Each row is a point on a tangle of strands that fork, close into loops and nearly touch. The rows are in no order.
Two points are linked if the straight distance between their rows is under 24.3. Some points are linked to none.
K702: -2  1  0  5  -17  -4  4  -17  1  16  -8
K442: -11  8  8  -3  -21  -28  -13  0  -6  5  1
K535: -7  -6  7  -15  -4  -25  -2  13  -12  15  -1
K42: -5  0  -6  1  -23  4  4  -22  8  9  -9
K478: -10  -10  -3  -22  -7  -4  5  2  -9  -1  3
K676: -1  -2  -9  -7  17  15  4  0  -12  -23  13
K222: 0  13  -1  14  13  7  -13  8  3  -33  7
K959: -5  13  3  14  -1  -2  -14  7  3  -33  12
K467: 5  -5  16  1  20  -21  7  18  -21  13  7
K491: 10  1  -4  11  14  16  7  -7  5  11  -13
K109: 2  0  -3  3  3  9  9  -10  -2  4  -8
K599: 0  6  4  6  12  -2  1  1  -11  -6  -1
K198: 7  18  -1  20  2  4  -16  -5  15  7  -15
K984: 2  15  1  18  -3  -2  -9  -9  6  4  -11
K542: -11  -6  -5  -7  -26  3  1  -8  8  -20  11
K360: 9  -17  -1  1  5  10  25  -11  -2  26  -7
K596: -3  -6  -11  -9  6  17  6  -5  -6  -22  10
K717: -7  7  2  3  -12  -6  -3  -7  -2  -7  -1
K36: -11  3  5  -10  2  -14  -7  13  -14  -22  13
K621: 6  -13  3  4  -4  2  19  -12  -1  29  -7
K894: -1  -5  -13  -2  0  23  3  -5  7  -29  13
K636: 4  0  18  7  11  -23  4  12  -17  15  3
K665: 3  -9  -3  -5  11  10  17  -6  -10  7  -2
K578: 16  -2  6  23  10  1  10  -5  5  28  -8
K75: -3  -2  5  -6  6  -8  5  4  -16  1  2
K930: -3  13  1  12  -6  -4  -7  -8  2  -4  -5
K670: 1  -4  -5  -10  20  8  9  2  -19  -10  8
K353: 2  10  12  14  -1  -20  -4  -1  -9  12  -4
K553: 9  7  -10  10  -15  26  -21  4  45  -22  4
K540: 15  18  -2  15  12  12  -16  2  25  17  -20
K971: 1  11  -2  11  16  8  -6  3  -2  -19  0
K514: -8  9  4  3  -2  -9  -9  6  -7  -28  12
K307: -2  -15  5  -20  4  -20  3  18  -14  20  1
K241: -2  3  -10  11  -18  18  -8  -10  24  -20  2
K793: -4  -4  -8  2  -9  16  0  -5  10  -29  12
K67: 20  8  -5  4  24  27  -7  6  29  22  -21
K61: -10  -17  -9  -33  1  -1  5  8  -11  -2  7
K696: 7  -7  -1  -2  20  9  15  -1  -15  5  2
K659: -6  0  -9  4  -23  13  1  -21  15  -3  -5
K382: -13  -2  -1  -10  -24  -7  -1  -7  2  -8  5
K645: 2  -18  4  -21  17  -17  5  24  -18  19  6
K187: -2  -13  -1  -24  16  -9  6  15  -22  4  9
K338: 20  15  0  4  22  19  -15  10  32  24  -21
K658: 16  2  -8  9  23  26  2  -1  15  14  -17
K281: -4  -8  -6  -2  -23  12  2  -4  12  -30  17
K889: -13  -9  -4  -21  -17  -4  3  -3  -3  -4  4
K264: 4  5  -12  10  -15  26  -14  -4  37  -21  1
K375: 2  -11  5  -3  -9  -8  15  -8  -4  29  -6
K810: 6  -15  15  -8  20  -21  9  24  -18  22  11
K711: -7  14  11  6  -13  -27  -11  -1  -8  4  -1
K474: -9  0  6  -13  4  -16  -3  12  -17  -9  6
K503: -1  -5  5  -4  -9  -10  8  -6  -7  17  -5
K275: -3  2  -11  8  -23  16  -5  -18  22  -10  -3
K56: 8  7  15  19  13  -17  1  7  -12  12  -2
K505: -13  1  5  -15  -18  -28  -11  10  -6  7  0

A tip is a point with one link. Name the tips that can be reached along the links from each point below, in the order of the rows.
K375 -> K360, K553
K353 -> K187
K658 -> K61

A fork is a point with three links, a tip a point with one. Leave the first point through the second and follow the links. Name the first fork or tip that comes.
K702 / K503 -> K360
K353 / K56 -> K645
K198 / K984 -> K382
K275 / K241 -> K553

Name the points in between on the shortest way along the links from the first point to the second, in order.
K375 / K42 -> K503 K702
K222 / K36 -> K959 K514
K353 / K535 -> K711 K442 K505
K187 / K505 -> K645 K307 K535
K307 / K467 -> K645 K810
